Points on a hilly landscape, in no order, each with its height.
A ball rolls from a point to whichever of its 6 nearest points has the largest drop for the distance, and stops where none of them is lower. Distance is the straight distance between rows; heights are no part of it.
j399 (h 0.81): [-12 -33 -76   6   7 -41   9 -36]
j685 (h 0.18): [ 52  15  -1 -24   6  30  46   2]
j645 (h 6.06): [-33  61  48  -4  55  27 -33  47]
j817 (h 0.85): [ -7 -31 -70   9   0 -28  35 -13]
j568 (h 4.23): [ 17  -3 -13  -1 -15  16  42   3]
j753 (h 4.91): [-16 -14 -58  14 -16 -24  -7 -22]
j947 (h 1.74): [ -5 -17 -64   6 -11 -16  41  -8]
j449 (h 4.73): [-26 -10  54  10   6 -12 -54  11]
j128 (h 4.17): [ 10  -9  22   0 -12   9  15   7]
j488 (h 0.22): [-13  58  39 -16  56  20 -15  41]
j885 (h 2.13): [  1 -26 -71   4  -7  -9  49  -2]
j137 (h 4.32): [-10 -11  10  14 -32 -12 -37 -10]
j229 (h 0.27): [-30   6   8  21 -34 -19 -76 -48]
j2 (h 1.86): [ 57  13  -9 -19   4  30  51  -1]
j981 (h 4.85): [ 18  -2 -59  -4  -6  10  67   0]
j12 (h 4.53): [-30  -2  53  23  -1 -18 -71   3]
j43 (h 0.61): [ -6 -35 -75   4   2 -38  26 -21]
j565 (h 2.71): [ 43  13  16 -25  14  33  31   6]
j627 (h 4.65): [-13  -9  -9  13 -37 -15 -24  -9]
j772 (h 5.91): [ 42   7 -47 -11  -7  31  69  -1]
j482 (h 0.89): [-22  31  54 -10  45   9 -18  30]
j853 (h 4.80): [ 33   9 -28  -9 -10  23  60   2]
j308 (h 1.43): [-32  35  51  -2  52  11 -23  38]
j729 (h 0.32): [ 61  15   7 -32  25  29  38  10]
j602 (h 4.24): [-21 -13  27  20 -24 -13 -49  -8]
j670 (h 4.35): [ 31   1 -21 -12 -16  23  53   1]
j484 (h 4.08): [19 -1 14 -9 -6 18 30  4]
j691 (h 8.21): [-30  -6 -47  12 -22 -36 -26 -32]
j542 (h 2.53): [-39   6  61  15  28 -11 -50  23]
j343 (h 3.02): [  4  -8  -8   7 -32  -1  12   1]
j104 (h 2.38): [ 41   7   6 -16  -4  29  42   5]
j642 (h 1.32): [-18 -24 -68   7  -4 -39   3 -31]
j809 (h 3.60): [-20  -4   4  18 -35 -14 -49 -20]
j232 (h 4.11): [ 61  12 -30 -19   0  34  59   2]
j42 (h 4.34): [ 81  20 -26 -30   8  33  54   7]
j700 (h 3.71): [-27  -4  57  13  12 -16 -66   9]
j959 (h 3.70): [-21  -7 -12  14 -35 -14 -34 -18]
j129 (h 1.53): [ 15  11  38 -16  22  19  13  14]
j313 (h 6.33): [-12 -12  40  11 -13  -6 -33   1]
j991 (h 1.06): [-13  -6  53  -1  14   5 -17  21]
j544 (h 3.91): [ 19   0  -5  -7 -13  16  36   3]
j881 (h 1.76): [-38  19  60   5  44   2 -44  36]
j231 (h 0.45): [-34   9  10  19 -31 -15 -81 -49]
j371 (h 0.99): [  3  15  45 -20  40  18  -1  25]
j182 (h 3.36): [ 11  -8 -37  -2 -25   8  47  -2]
j731 (h 4.12): [-14 -13 -41  11 -22 -18   0 -13]
j624 (h 1.85): [ 25  15  38 -25  27  22  16  13]
j935 (h 0.83): [ -1 -43 -79   3  14 -33  43 -17]
j701 (h 1.82): [ -2 -13 -38   6 -23  -6  14  -1]
j59 (h 3.68): [  7 -19 -71  -2   0  -3  66  -5]
j524 (h 0.60): [-10 -14 -41   7 -25  -6  23  -1]
j132 (h 4.14): [ 16  -4 -46  -4 -18  10  52   0]
j84 (h 2.44): [-28  -3 -17  18 -34 -20 -45 -27]
j312 (h 3.55): [-21 -12  30  16 -26 -19 -65 -15]
j648 (h 4.96): [-21  -7  50  15  -5 -12 -61   5]
j904 (h 2.50): [ 16   5  35 -10   7  13  11  13]
j637 (h 0.92): [  6 -56 -84   1  19 -50  29 -36]
j623 (h 1.14): [-21  19  57  -2  33   4 -20  30]
j475 (h 4.62): [ 5 -7 30  8 -9  6 -1  6]
j641 (h 3.64): [ 2 -5 39 -1  3  8  0 11]
j805 (h 0.23): [-11 -17 -54   3 -20 -17  19 -11]
j426 (h 0.76): [-17  34  46 -13  46  12 -14  32]
j994 (h 1.87): [-27   6  37  26 -21 -21 -92 -36]
j916 (h 0.67): [-33   7 -10  20 -35 -17 -67 -48]
j219 (h 3.13): [-22  -3  59   8  15  -3 -39  22]
j572 (h 1.98): [ 35  25  23 -30  40  24  15  17]
j193 (h 4.00): [  0  -9  13  12 -32   3  -7  -1]
j553 (h 1.02): [ 10  27  42 -25  45  25   2  23]
j271 (h 1.15): [ 12  16  43 -19  30  15   4  18]

Call two points neighbours if one is among the 6 nearest of the other. Go from one point of each pair to the other, from neighbour to neighbour, staying as low as possible. Name the highest point that can't be avoided.
j991, j685 => j572
j685, j43 => j544
j805, j43 => j817

Where does a ball stop that starts at each point below?
j809 => j229
j568 => j805
j627 => j229
j193 => j805
j59 => j805
j132 => j805
j553 => j488
j959 => j229
j602 => j229
